Points on a hilly landscape, in no order, each with its height.
From any point a ball rolls to the lowest of the 2 points nearest to it. It stops when none of these is lower. Distance is the straight distance between rows; heights are no part of it.
Q_669: [ 19   7   2  -3  25  13 -31   6   0   3 -43  25  17  -2   2  17 -35  21
 -26 -15  16 -22  25 -21 -27  23 -32  16 -29   3  36  -4]  (h 474)
Q_479: [  8   2 -26 -39  17  25  20  57  47 -15  -2  -6  33 -11  -5 -38  -6   3
   5  -7  -4  -7  21 -34   8   5 -18  23  40   4  32   0]  (h 176)
Q_529: [ -6 -10   9 -28 -14  20 -13 -17  -6  12  23 -18  27  25 -11  11  19 -17
 -40  29  -7 -10 -21  23  42 -19 -11  29  40  11  55  10]  (h 659)
Q_476: [ -8  16 -39  -8  -2 -31  40   9  12   6  13   5 -25   0   1 -43  -3 -19
  39 -16 -14   4  31 -37  28  13 -24   4  -4  13 -37  14]  (h 179)
Q_102: [ -8  -1 -41  26 -11 -36  24 -38   0  -3  -4   6 -31 -20  35  21   6   1
  25  -7  24  37  -9 -39   3 -11  37 -24 -19  12 -25   3]  (h 600)
Q_323: [-35  20 -15 -11   8  29  -4  32  30 -18 -16  32 -39  26 -89 -13 -18  15
  29 -43 -20   4  -4 -25  22   5  -9 -11  31 -22 -24 -63]  (h 782)
Q_270: [-14  -9  26   9  26  13 -78 -59 -32   5 -32  30  42  19  -1  44 -21  26
 -37 -12  29 -24  17  -2  10   4  -7   4   8  16 -14   7]  (h 267)
Q_44: [-22   1  28   2  -8  24 -12  22  14 -33 -16  36   2   8 -38  21  18  19
   7 -11   7 -11 -27 -18  26   5  13 -10  17   0  11  -3]  (h 336)
Q_899: [ 11   2 -24  13   4 -12  47   4   7  37  14 -59   8 -36  29 -10  34 -41
  11  24 -19  -6  20  13  22  11   1  11  -1   5  -3  21]  (h 145)
Q_854: [ 13   9  21 -20  31  -4  -8  -6  15   8  23  -5   9  40 -15   4 -11   6
 -11  21 -12 -33  17  43  26  16  -6  26  35 -25  16  23]  (h 417)
Q_731: [-11 -12  20   8 -22  17   7 -25 -27  24  13 -27  18  23 -11  17   2 -12
 -33  38  -4 -12 -23  20  12 -27  -5   5   1  -7  32  17]  (h 684)
Q_303: [-42  -8 -24 -15 -31  36  -4  20  -2  12  15   8 -18   7  -9   0  25  -2
  63  13   1   5   0 -23  56 -14   0   7   1  -5 -14 -44]  (h 523)
Q_653: [  5  -6 -17   4 -13  -2  45  33  -7   4  10 -13  23 -36  41  -2  30   3
  18  -7  23  33 -19 -41 -27 -10   8   4 -30  35  22  -1]  (h 369)
Q_204: [  9 -19  12 -15  14 -18   2  -2  16   4   2 -18   6  19   6 -17 -18 -13
  17  16 -12   4  31   7  13 -11   0 -11  29  -4  -8   6]  (h 381)
Q_177: [ 14  16  33  11 -28  14  21   4  21   5  -7 -11   7  -5  31 -21  18   3
  17  12  -8  16  38  16  -3  17  42 -23 -15  26  -4  28]  (h 591)
Q_816: [ 11 -20  21  10  -2 -27 -26 -22   4 -21   6  15 -12  37   3   1 -18 -10
  -5  18  -2  12   1  17  21 -13   8 -21  25 -25 -21   4]  (h 356)
Q_151: [-34 -22 -22   4 -23  -1  43 -23  -1  12  37 -18 -11  11 -22  15  33 -33
  -2  15 -11  28 -39   6  36 -11  -8 -12   7  -8 -20 -18]  (h 433)
Q_383: [-19  -2  38  19  23  40 -67   6 -12 -11 -10   7   1  19 -44  25   6  25
  32   0 -10 -30 -12   8  26 -11 -18 -22  15 -20 -33 -33]  (h 395)
Q_557: [ 16  -5   3  23   3 -37  12 -25  22 -21 -44  69 -22 -11  36 -13   5  -9
   9 -22 -15  -6   8  -5  -9  -6   9 -13 -18 -16 -70  21]  (h 652)
Q_658: [ 26   5  51  19 -21  -6  13 -15  14  -3 -18  14  -4  -1  28  -5  -1  17
  -8 -13  11  23  22   7 -21   3  44 -30 -16  31 -16  47]  (h 606)
Q_796: [-34 -16  -5 -10  -6  -7  30  -1 -11  22  44 -26 -10  20 -35  19  18 -43
 -11  30 -23  -9 -30  32  41 -16 -16  18  27 -22   8  -8]  (h 465)
Q_508: [ 10  -9  -3 -35 -22 -10  38  18   4  41  42 -44  32 -19  35  -5   4 -20
 -15  24 -30  20  -3   6  24   2 -30  42   1   8  63   7]  (h 529)
Q_370: [ 12  23   2 -18  14  19  -8  38 -13 -15  20  -3 -13   4  -6 -22  14  11
   9   4  18 -17  -5   8   2  -3   8  27  20 -11  38   7]  (h 370)
Q_409: [-47 -14 -38 -33 -16  40 -12  25  29   9  29  14 -46   1 -24   0  -1   0
  43   3 -17  -8  20  -6  33   4 -12  -7  21  -5  -6 -53]  (h 502)
Q_157: [  6 -13  13 -36  10  35 -49  -1  -8  44  18 -23  27  18 -20   8  26  -6
 -21  13 -13 -30  -9  18  61 -13 -21  47  52  -1  45 -13]  (h 633)
Q_725: [ 22 -17  -1   6   8 -36  27   5  15 -23   7   5 -22 -30  16 -21  -7   3
   5   2 -28  -6  -2  20 -44  12  -1 -17 -24 -15 -36   6]  (h 429)
Q_843: [-12   6  -7  -1  14 -36  38  24   4  -8   9  15 -26  14 -47 -26   1 -27
  33 -26 -24   1  -4 -18  20  14 -15   2   1 -16 -42   0]  (h 215)
Q_419: [  1 -22  11  38  -4 -26  -9 -52 -10  -1 -40  43  -3  12  13  24  14  -9
 -22  10   9  -8 -11  15   0 -25  22 -17 -35  -8 -64   7]  (h 626)
Q_316: [  1  -5 -26 -13   6   1  29  46  -9  11  19 -14   1  -5 -24   1  25 -35
  15 -12   7  12 -18 -41   2 -11 -11  26   3   0  21 -27]  (h 303)
Q_649: [ 40  26  14  51 -12 -51  40 -22   8  13   4  15   2  -6  80 -17   3  -5
  -4 -10 -26  30   4   6 -34   2  26 -19 -49   7 -52  52]  (h 675)
Q_834: [ 22   0  51  16 -12  40  -4  63   7   6  18 -14   2 -11  18   2  -9  12
  19  36 -17 -39  14  21 -17   7  14  -7  11  -7  51   6]  (h 260)
Q_876: [-11   7  34  -6   5  52 -28  35  -8 -11   1   2   3  -8 -40  33  27  33
  17  16  -4 -23 -34 -16  23 -19  -1  15  17  -9  43 -14]  (h 288)
Q_699: [ 13 -11 -25 -43   4 -12  28  27  22  19  38 -27  15 -10   3  -3   3 -34
 -32  -2 -32  26  -9 -12  19  20 -41  35  27   3  68 -14]  (h 556)
Q_684: [  5  -3 -23  -4   0 -38 -16 -32  19 -23 -15  30   8 -25  43 -14 -28 -10
  -7 -21  15  31  29 -29 -25   4  -5 -15 -13  16 -16   6]  (h 661)
Q_898: [ 14  23 -17  36  -6 -34  28 -57  -7  17 -15  -4  28 -30  46   5  17   0
 -52  -2  29  33 -17   6 -52 -14  23 -17 -52  27 -32  38]  (h 566)
Q_895: [ 10 -11   5 -19  37 -12 -58   5  24  -6  -5  29 -10  42 -49 -22  -6 -11
 -15 -14 -24 -32   1  19  20   1 -26 -19  26 -24 -27  -8]  (h 727)
Q_783: [ -1  -4  -4   6   6  20 -21 -35   7  -3 -24   8  25  29  15   7  -2 -12
  -7   7   2 -21  37  -3  30  30 -14  12 -10  -1  -4  17]  (h 607)
Q_510: [  6 -17 -21  -8   3  40  -7 -13   2  12   9 -35  28   8  28   8  15 -13
  -4  24   3 -12  24  17  23  14   0  21  12  -6   8   3]  (h 630)
Q_228: [-12  12 -18  -4 -12  14  -2   5  15 -26 -25  28 -10 -30   9 -17   9   8
  11 -18   7  -5   6 -10  -3  16   7  -8 -18  11  -6  10]  (h 557)
Q_361: [-20 -13   6  41 -15 -16  -5 -19 -10 -25 -38  21 -40   2 -16  26  -8  20
  39  -2   8  15 -12  -2   8  -5  29 -19  -7  -6 -36 -22]  (h 304)
Q_374: [ 41  -8   6  16  -3 -14  22  -9  14  12   1 -16  12 -15  57 -11  -1  -3
 -29  11  -1  -2  21  38 -40  30  -4 -11 -30   9   1  39]  (h 613)
Q_85: [-13 -11  -1  10  -4  -5  -6 -38 -34  26   1 -19 -22   7 -31  24   0   2
 -17  17   4  -8 -17  17 -20 -27  -5 -22 -27  -2 -20 -23]  (h 282)
Q_962: [ 22   3 -11 -22  19 -11 -23   9   2  28 -13  -2   7   3  10 -52 -25  13
   9  -5  -1 -23  56  14 -30  12 -32  -5 -26  10   5   1]  (h 202)
Q_857: [-19 -23 -17  20   9   6  -3 -10   9 -12  -2  29 -52  29 -52  14  -5 -20
  17 -30  15  42 -16 -12  26  -4   0 -24  30  -3 -61 -50]  (h 807)
Q_673: [ 17  -7 -19  -8  23 -26  21  23   8 -15  22 -19 -25 -25 -13 -31  -3 -19
  -4 -11 -23  11 -14  32 -32  21 -18 -17   7 -14  -5 -12]  (h 461)
Q_70: [ 11   3 -13   7  -5  -9  24 -27 -19  -1 -18 -46  10 -12   2 -17  19 -26
 -13   4  -3  26  -2  17 -17   6   8  -1 -31   5 -10   2]  (h 526)
Q_664: [-26 -11 -23  23   2   8  -9   1   8  -5 -35  29 -31   9 -33  -2  10 -19
  31 -18 -18  -9  16 -19   2   3 -11 -24 -23 -13 -49 -26]  (h 588)
Q_642: [ -1   9  10  21 -27  26   8  -8 -27  -4   2  -7  -3  -3  35   8   3   1
   6  22  30   6  -9   0  -2 -15  27   2 -14   6  26  18]  (h 504)
Q_554: [-25   0  -9 -13 -13  49 -31  32  26  -4  -6   6 -16  -8 -17 -10 -20   5
  26   0 -23 -33  13 -21  13  11 -24 -17  19 -16  17 -30]  (h 467)
Q_636: [-20   5   8   6   6  37 -72  19  18 -17 -18  17 -10  23 -35  12 -23  -2
  20 -15 -21 -32   0 -24  28   3 -22 -16  27 -25   2 -39]  (h 432)
Q_240: [ -7   4   0   1  10  42 -65 -25 -35  11 -36 -25 -11  -9 -19  26  -2  23
  11  -7   6 -16  21  -1  -2  -4  -8  -8 -11   7 -27 -42]  (h 174)
Q_544: [  9   0 -22 -15  -6 -22  34  -2 -19  -2  28 -51  -3 -21  22 -24   3 -26
 -25  12  -5  15 -17  47 -21  13 -16   3  -7 -11  12   7]  (h 499)
Q_586: [ 24   3   2 -40  15  20  -7  23  -7  10  18  -2  36  -9  -5  26  -7  43
 -50  10  26  11 -33 -14 -27  -6 -18  37  15  15  80  -5]  (h 487)
Q_301: [ 11  10  39  24  -8  10 -16  -9 -45 -11  -5   5  -1 -11  11  23 -26  14
 -54   8  52 -15 -21  14 -35 -22  11   4 -10  20  32  31]  (h 439)
Q_249: [-15  20  -3  17 -20 -37  24 -46 -10   2  15  -2   6   3  47   4  18   8
  -1   4  13  37 -10  15   2 -12  35 -18 -31  24 -56  45]  (h 602)
Q_552: [-23   5  -4   4   9  -6   2  29  12 -28 -20  50 -56  -1 -59 -21 -17  20
  48 -31  -1 -14  -6 -36   6   3   8 -13  20 -15 -21 -34]  (h 771)
Q_310: [  0   5  13 -16  30  -1 -79  -9   2 -11 -34  47  -2  22 -35  -5 -21  12
  -5 -31   0 -33  13 -14  -3  -8 -26 -13  12 -13 -45 -23]  (h 711)
Q_652: [ 13  -7  30  25 -17 -22 -12 -22 -22 -14 -13  11 -39  10  -4  -2 -10  -9
  16   0  -4  -1  -4  20  -3 -11  19 -30  -1 -10 -12   5]  (h 329)
Q_918: [-33 -23  -9   8 -14  -3  40  -4  -7 -29  23  -8  13  -7 -11  21  31 -15
   8  18   7  34 -61   2   2  -9  22 -14  16  -6  -9   8]  (h 402)
Q_702: [-20 -15  16  17   9  53 -13  16 -14  11  16 -17 -24   5 -47  40  23  -1
  16  17 -17 -46 -35   9  22 -10 -13   2  20 -17  11 -25]  (h 222)
Q_213: [ -3 -22   0 -16   5 -13 -17 -16  -9  -1   8 -15  -2  29 -45   8 -15 -25
 -36  -9   4  11 -15  -3 -10 -10 -14  -7  25  -8  11 -32]  (h 645)
Q_378: [ -8 -14 -32 -34  -2   2  -7   5   9  10  49  -4  -7  33 -32  11  -2 -47
 -29 -12 -10  26 -15  -4  16   3 -23  16  36  -9  29 -39]  (h 617)
Q_210: [ 29   1 -23 -42  18  27  30  60  27 -16  27 -21  24 -20  19 -15  15   2
  -2  -8  -3  20 -11 -11   5   7  -4  34  33  -6  35   5]  (h 234)
Q_171: [-22   4   3  32 -17 -32   4 -60 -13  -8 -16  27  10   1  26  23  14  15
  -5  11  28  36 -13  24  -5 -31  42 -27 -39   4 -66   7]  (h 614)
Q_750: [-14  -8 -19   7  17  -1  24  26   6   2  12  -4 -36   9 -58  -5  15 -44
  22 -19  -9   1 -14 -22   2   4  -9  -3  19  -5 -13 -38]  (h 256)
Q_753: [  1   7   9  17 -12 -51  52   1  18  -9  43 -20  -2 -24  69 -12 -14   8
  18 -13 -34  29  -7  -3 -12  19 -10 -25 -23   6 -27  52]  (h 49)
Q_291: [ -1  10   1   7  -3   0  -6  15  -6 -20 -21   4  12 -22  -3   0  20  15
 -15 -11  19   6  -9  -2 -41  18  -8  -5 -43  19  11  13]  (h 532)
Q_215: [  2  13  11   2  15 -22 -23  -9  -4 -14 -35  35   6 -10   4  13 -10  11
 -39 -15  21  -9  20   1 -35  21 -23   3 -48  13  11  17]  (h 505)
Q_140: [-27  -4  -6   9 -23  19  -5 -39 -21 -11  -3  -3   1   8  13  31   9   8
  11  16  29  19 -11  -3  18 -21  31   1 -22  -8 -11 -12]  (h 525)
Q_450: [  2  14  -7 -32  22  -7 -55  25  25 -16   7   0  -2  34 -47 -27  -1  -4
  -7  -3 -15 -11  -1  17  16   9  -3   2  54 -29  -5 -22]  (h 742)
Q_41: [-21   5 -20  -7  10  18 -25  15  27 -16   7  20 -45  31 -67   2  -3  -5
   5 -29  -1  18 -22  -3  36   3  -5  -3  46 -20 -25 -63]  (h 794)
Q_870: [ 18  -4  16  -8  13  25  -7  48  11  28   7 -37  36 -12   5 -18   2 -35
   1  24 -21 -38  21  18  28   5  -4  29  51 -20  45   4]  (h 47)
Q_627: [  5  -3   9 -29  14  40 -48  18   6  21   1 -12  22  19 -30  -8   9  -1
  12   2 -10 -32  19 -12  50  -6 -20  27  49   3  31 -17]  (h 612)
Q_562: [  6  -5  15 -12 -14   7  47   6 -16   4  14 -17  38 -35  25   9  14  17
 -30   2  24  40 -40  -7 -25 -20  -2   6 -15  35  45  14]  (h 405)
Q_338: [-23  -7 -10  -9 -22  24 -21 -10 -13   6   0  -9 -22  10  -2  -3  14   6
  40   5   5  12  22   3  38  -3  13  -2  -5  11 -10 -24]  (h 538)
Q_4: [  5   3 -10  -2   2   4  27  36  18  21  13 -35  -1 -18  16 -22   3 -38
  25  21 -26 -28  40  13  25  14 -11  25  12 -10  21   7]  (h 89)
Q_773: [ 14  -4 -27  -9  -6   6  15  18 -20  13   9 -22  17 -13  10  -4  11 -10
  18  -7  23  11  10 -40 -16 -11  -9  26 -18   8  24 -11]  (h 337)
Q_591: [ -3 -20  21   7  -4  41  10  39  20   8  22 -18  -8  -6   1   3   5   0
  50  39 -23 -35   8  13  17  -5  16   1  37 -24  24 -18]  (h 206)
Q_680: [-19 -15  24   3 -28  -6  31  -1  -4  21  25 -21  26   0   9  -6  17 -31
 -19  40  -9   3 -12  20  11 -13  -6  -2   4   5  18  38]  (h 703)
Q_124: [ -7  -5  37   5  43  -7 -72 -34 -17   6 -25  29  30  44 -39  39 -27  13
 -40  -7  11 -22 -22  -5   1 -20 -31   1  18   1 -10  -1]  (h 322)
Q_592: [  7  -3  48   9  -9  31 -39  45   7 -25  -1  17  -4  -3   1   2 -12  34
  10  16  -8 -26 -10  10 -28   4  15 -16  15 -10  26   5]  (h 312)
Q_959: [ 31  11   6 -30  19  22   5  46  21  13  -6 -21  28   6   7 -42 -16 -11
   0  -7 -16 -16  38 -13  25  15 -17  35  49   8  51   7]  (h 121)
Q_34: [ 25   3 -30  -9  -6 -45  21  -2  20 -18  14  -8   5 -23  67 -29 -35   2
   9 -22   8  42  20 -29 -31   9 -15  -2 -18   7   0   5]  (h 649)
Q_62: [  7  20 -18 -23  20  22 -34   7  18  -6 -25  31  16  18 -10 -19 -44  29
  -7 -23  -7 -36  49 -29  -3  29 -41  20   1  -8  27 -15]  (h 437)
Q_420: [ 23  13  19   4  15   3  19  39   2 -28  -7  -1  -9  -8 -10 -29  13   4
   5 -13   6  -7 -22  11 -23   5  13  -1  26  -6  26  19]  (h 334)
Q_612: [ 13  -9  -2  -9 -19  57   1  -9   4  33  17 -37   6  -7  43  27  26  -2
   4  40 -16 -21  21  19  26  -7   5  31  14   2  41   8]  (h 651)
Q_976: [ 20  18  52 -26  -1  -4  24  50  13  46  37 -42  37  -2  21 -22  -5  -3
 -19  22  -6   6  26  43  10  15   0  34  21  13  65  25]  (h 481)
Q_203: [  6 -14 -34 -22  12 -23 -13 -16  30 -24 -12  26 -15   2  -7  -2 -36 -15
 -19 -31  -2  25  22 -27 -20  13 -18 -18   2   1 -24 -21]  (h 676)
Q_871: [ 30  -4  -1 -42  15   0  25  24  -2 -10  31 -21  35 -20  15   7 -11  28
 -32  -5  37  43 -28 -11 -36  -5 -10  29  10   6  51   6]  (h 445)
Q_579: [ 19   7   0  38  -6 -51  24 -36  15 -22 -30  38 -11 -28  63   4  10  -4
  -7 -20  -7  21  -4   2 -32  -2  37 -22 -48   0 -57  31]  (h 662)
Q_904: [-25  18  12  21 -36 -24  65  -2 -32  -8  26  -4   1 -22  22  17   5  24
   1  12  14  39 -57   4 -42  -2  15 -11 -45  19   8  32]  (h 165)
Q_250: [ -2  -7   9  40 -18  11   4 -41 -56  37 -12 -29   4  11  -5  -7  -1 -24
 -28  47  16 -27 -25  25 -21 -47  25 -33 -14  10 -19  24]  (h 342)
Q_861: [ 11 -15 -20 -50  17  21 -20  -5  -4  18  20   9  52  21 -13  33  -7  22
 -42   0   9   4 -10 -28  -4   7 -13  48  20   4  74 -23]  (h 530)
Q_411: [-24 -15 -26  41 -23  14  44  14   6  -8  -4   7 -28  -8 -12 -15  18   3
  92  -1 -17   1 -13  -9  40  21  30   1  15  -4 -10 -26]  (h 266)
Q_696: [-10  13  17  25 -17 -25  54  -8  -5 -27  14   4   0 -29  41   1   3  20
  -4 -12 -11  39 -35  11 -28  14  11 -21 -38   4 -14  53]  (h 113)
Q_542: [ -7  18  52  10   4 -13 -10  -1 -11 -31 -31  37  19 -17   2  25 -17  18
 -10 -20  48  14  11  -3 -23  -8  41   4  -9  16  -8  19]  (h 637)
Q_607: [ -8 -19  -3 -24   9  44 -39  -4 -13   6  -5  -2  33   2 -14  42   1  28
 -11   0  17  -6   3 -32  -1  -4  -7  26  13  18  37 -14]  (h 565)
Q_537: [-11   9  17  25  -4   4 -51 -38  -8  10 -40  24   5  -5  34  30 -27  19
  -5  -4  35  -7  52 -25   3   2   7  -3 -23  30   3   8]  (h 164)
Q_315: [ 21   7 -43 -27  10 -11  17  18  -2   8  13 -13  28   1  36 -31 -14  -1
   0 -13  17   9  27 -15 -10  19 -27  46 -11   3  43   0]  (h 372)
Q_689: [  2  -2  49  21   6  23 -53  20  -1 -21 -10   5  -5  15 -21   9  -6  14
  19  11 -24 -35 -13  36 -10   7   8 -21   9 -30 -17 -12]  (h 357)
Q_893: [ 31  11 -31 -29   9 -17   4   3  23   4 -18  17   6 -18  36 -48 -35  24
 -14 -19  -7  -5  53  -5 -23  36 -33  -3 -24   9  -1   7]  (h 246)
Q_901: [  5  13  15  -4 -11  43 -60 -14 -19  14 -26  -8   9  -3  25   7  -7  19
  18  -2  14 -18  44 -15   3  -4   9   6 -11  24   7  -8]  (h 109)
Q_347: [  9 -11   2  -3  13 -10  15  10  29 -18 -13   2 -23  -1   0 -18 -16   9
  29   6 -21 -18  27  13 -13   6   5 -14   8 -20 -37  -8]  (h 403)
Q_14: [ -7  -5 -14  29 -30  -4  36 -39 -39  31  18 -46 -16   3   2 -19   0 -33
 -22  41   9 -12 -39  31 -18 -40   7 -23 -12   6  -2   8]  (h 385)
Q_438: [-11  18 -24  -4 -17 -44  39   7   2  13  30 -22 -21 -17  25 -33   9   4
  39  -6 -12  25  11 -31  12   5  -2  -5 -26  29  -7  20]  (h 144)
Q_351: [ -5   2 -40  22 -27  15  38 -24 -56  43   9 -47  -9 -24   9  10  16 -11
 -30  33  21  -7 -45   0 -30 -47   5 -19 -28  14  20  -6]  (h 427)
Q_233: [-16 -11  11  25  -4  10 -65 -66 -24   3 -45  25  20  -2  36  44 -21   6
 -37   0  35  -7  20  -1   2 -13  16  -9 -16  17 -18  -5]  (h 213)
Q_423: [-22   0 -22  38  -8 -45  28  -6 -10  11 -15  17 -19 -17 -10   3  23  -5
  37  -7 -14  14 -18 -23 -32   8  14 -29 -61  13 -28 -15]  (h 615)
Q_7: [ -7  28  -5   0 -27 -38  52  23  -3   3  41 -32   3 -23  75 -20   3  16
  35 -14 -15  43  -8 -19 -11  11  -3  -4 -34  24  -3  43]  (h 101)
Q_911: [-10   6 -24  30  -7 -27  20   6   9  -7 -23  36 -46 -12 -22 -14   4  -2
  39 -28 -34  -6   8  -5 -22  20  -2 -17 -45 -13 -42 -26]  (h 601)
Q_679: [-27 -21  -6  -1   7  11  15  24  24 -43  12  22   2 -12 -23  18  13  -1
  20  -3  17  16 -36 -26   8   1  21  -5  19 -11  -2  -5]  (h 371)
Q_149: [  4  26 -36  20 -13 -16  22 -31 -19 -11 -22 -22  19 -26  41  -2  20 -10
 -23 -14  29  40  -7   0 -25  10  17   1 -45  17  -8  14]  (h 546)
Q_339: [-11  28  16 -23   4 -14 -52  39   1 -34  -6  22 -12  18 -48 -33  11  15
  16 -18  -4 -10 -15  13   3  -4  12   4  24 -17   0 -21]  (h 755)
Q_534: [ 23 -22   2 -12  25 -34 -14 -42  -6 -16 -16  37  -5  37 -17  19 -13  -5
 -46  -3 -11  -9  -9  34  -8  -5 -21   9  -9 -32 -44   1]  (h 655)
Q_687: [ 23   5  18 -42   0   7  28  62  15  48  35 -32  44 -31  26 -23  -1 -10
  -9  17 -24   9  27  22  26   4 -19  52  30   3  80   0]  (h 506)
Q_829: [ 16  22  16  34 -23  -3  25  -9 -52  -4   4  -6 -13 -11  30  16 -29  17
 -25  19  46   1 -17   7 -44 -22  22  -5 -33  14  23  28]  (h 475)
Q_199: [-20 -21 -22  12   8  35  14  34   1   3  33  -4 -37 -12 -34  15  20   1
  54  18 -16 -37 -17   7   7  14  10   0  18 -21  -1 -32]  (h 149)
Q_444: [ 12 -24 -12  -8  13 -19  -4 -31  -6 -22 -10   3  13  19 -16  25 -19 -20
 -58  -3   6  16 -24  15 -29  -1 -13  -3   4 -19   0 -10]  (h 667)
Q_721: [-15  18  40  -2  12   9 -29  13  10 -26 -54  22  15 -15 -15   8 -17  22
  13 -31  28  -1  34 -24  -6  -7  27   6   6  10 -12 -11]  (h 648)
Q_772: [-18   8 -26  20 -20 -52  24 -35  16  -7  11   2 -10 -11  40  -2  25   2
  36  -5 -19  46 -13 -10  10   4  24 -32 -25   6 -59  22]  (h 589)
Q_356: [ -6  -4 -25  34   2 -13  58  11  19   1  -1 -22 -23 -15  -1 -13  18 -23
  50   3 -23  -7  -6  -6  25  25  19  -6  -5 -11 -24   4]  (h 238)
Q_478: [ 35  28  22 -18  -4  41   0  53 -13   4  11  -7   5 -17   6 -17  22  11
  -2   7  21 -16   1   5  -5  -6   2  32  -2  18  66  28]  (h 407)
Q_657: [-31   0 -11  42 -27  11  13  -1 -15  -8 -28  25 -53   5 -25  10   5  20
  75  -8   2  12 -15 -15  42  10  28 -18   3  -2 -22 -29]  (h 285)
Q_927: [ -2   9 -26 -45  12  13  -9   6   5  -8   5  17  26  17  21  -1 -25  24
   6 -13  14  -9  36 -32   2  12 -17  38  10  -2  27   5]  (h 404)
Q_466: [ 11  13   8  -9  -4  18 -21  -6  -9  17 -24 -11  -1   7  17 -29 -15  27
  21   2   2 -26  65   4 -10  11   4   3 -28  15  -5  10]  (h 158)
Q_22: [ 25  13  -2 -10   7   7  53  58   8 -24  24 -25   1 -33  15 -29  27  -4
   3 -18   1  17 -33   1  -7  26   3  15  16   7  36  23]  (h 289)
Q_326: [ -1   2   3  -9  36   0 -19   9  -2  21  39 -37 -15  30 -67  22  -7 -10
 -37  24 -27 -21 -28  32  18  -9  -2  11  53 -50  15 -33]  (h 542)
Q_751: [ 11  21  47 -35  14  -7  -7  17  12  17  36  -3  34  28   5 -14 -11  15
 -16  16 -13 -11  32  46   4  20   3  22  12  -4  34  27]  (h 449)
Q_223: [ 16  19  60  37 -27  -4   0  -8  -8  -7 -19  22  22 -15  40  22 -10   7
 -31  -9  36  25  19  10 -43  -8  57  -9 -30  47 -13  32]  (h 621)
Q_467: [-18  22   6 -13  -9  -7 -23  22   8 -35 -29  43 -28  22 -40 -41 -22  24
  33 -24  -2 -11   5 -10  25 -10   6  -9  28  -7 -18 -12]  (h 764)
Q_905: [  1 -10 -35  19   6 -31  49 -14   6  26  23 -36 -28 -11  -2   3  25 -39
   7  17 -26  -8   7   1   2   6  -8 -12 -15 -14 -25  11]  (h 196)
Q_578: [  5 -26 -20 -23  28  -7 -51 -27  13 -11 -32  45   4   1  -8  -1 -20  -8
 -33 -35  15 -11  27  -8 -31   9 -22 -11   9  -1 -27 -29]  (h 693)
Q_194: [  0   3  12 -13  17 -31  13  11   8  25  56 -31  -8  10 -28   8  -5 -19
 -40  42 -20 -25 -25  50  21 -17  -9  21  50 -37  27   7]  (h 503)
Q_595: [ -8   8   2  20 -42  -9  18 -16  23 -17 -17  -1  -7  -7  37 -20   5   0
  40   2 -17  31  12   4  13   9  31 -26  -8   3 -32  12]  (h 577)
Q_867: [ 24  15   6 -18  38  -9 -75   9   9   0  -2   5  23  47 -39   9 -37  33
 -33 -12 -12 -27   3 -17 -11  13  -7  15  41 -26  41  -9]  (h 421)
Q_334: [-15   1   3  18 -24 -27  67 -33 -30  16  24 -24 -13 -15  -4  19   8  22
  -8  25   2  16 -39  -4 -18 -26  19 -17 -36  18  -7  29]  (h 208)
Q_596: [ -8  -7   7 -29   9  66 -56  13  -2  19 -13  -9  18   5 -14  22  19  12
   8 -14   2 -26   7 -44  42 -24 -15  28  28  25  22 -29]  (h 592)
Q_666: [ -7 -13   5  11  -1 -44  32 -38 -32  13   6   0 -20  -3 -33  10   1   7
 -31   3  -2   6 -32   5 -30 -32 -13 -26 -48   5 -25  10]  (h 251)
Q_585: [-21  -1 -23  -3   2  11 -10   4  17 -21 -44  31   9  -7  -9 -28  18  -5
  17 -22  11 -12  27 -26   6   2  -4 -15 -11   9 -49  -9]  (h 573)
Q_373: [-34  -2  -7  24  -5  21 -39 -51 -35  17 -25 -16 -34 -12 -36  52   9  12
   9  -8  11  -2 -13  -7  -9 -16  11 -22 -30   6 -30 -48]  (h 229)
Q_518: [ 10   8 -25 -37  -1 -18   6  14  19  -1  23 -11  -4   0 -13 -15   5 -29
 -26 -30 -10  19  -7 -11   7  29 -42   7  13  -1  36 -12]  (h 584)
Q_752: [ 11 -26   4   7   8 -30  -6 -42  15 -19 -26  66 -16  22   9  12  10  -6
 -14 -11  -4  -4   1  26  24  -8   0  -7 -12 -27 -74  -1]  (h 639)
Q_888: [ -3 -16  -9   3  21  25 -21 -11  26  -1 -36  18  11  27 -22 -12   6 -12
  12 -11   0 -22  41 -13  50  15 -22  -1  12   0 -45   0]  (h 590)
Q_407: [  3   1  31  36  -5  16 -15 -38 -52  13 -26  -6   2   4  -1  24 -11  -8
 -45  16  40 -24 -31   9 -14 -45  12 -23  -4  18  -9  25]  (h 388)
Q_132: [ 31   0   1  13   2 -25  16 -46 -12  11 -17   5  32 -10  47   6  -7  -3
 -52  13  13   8  11  32 -51   0   8 -11 -42  20 -21  34]  (h 587)
Q_523: [ 41  -3 -13  -7   3 -29  27 -20  17  -1  15 -20  21  -3  62 -15 -27   9
 -13  -9 -12  28  29  19 -26  27   1   7  -6   7  -6  39]  (h 632)
Q_515: [  9   6  27  -6  31 -13 -48  -1  10 -18   1  31  16  37 -43  23 -14  21
 -34   1   9 -17 -22  -4 -11  -1  -7  12  21 -31  13  15]  (h 375)

For each start below, name the point where the ball stops.
Q_338: Q_199
Q_326: Q_199
Q_562: Q_753
Q_194: Q_199
Q_664: Q_753
Q_731: Q_753
Q_450: Q_870
Q_149: Q_870
Q_510: Q_753

Call two points neighbours if one is among the 2 nearest of the other. Go from one point of each pair to the other, from neighbour to neighbour, staying as low as possible. Name the highest point that can't be avoided.
Q_595 / Q_901: Q_423
Q_753 / Q_901: Q_85
Q_199 / Q_250: Q_338
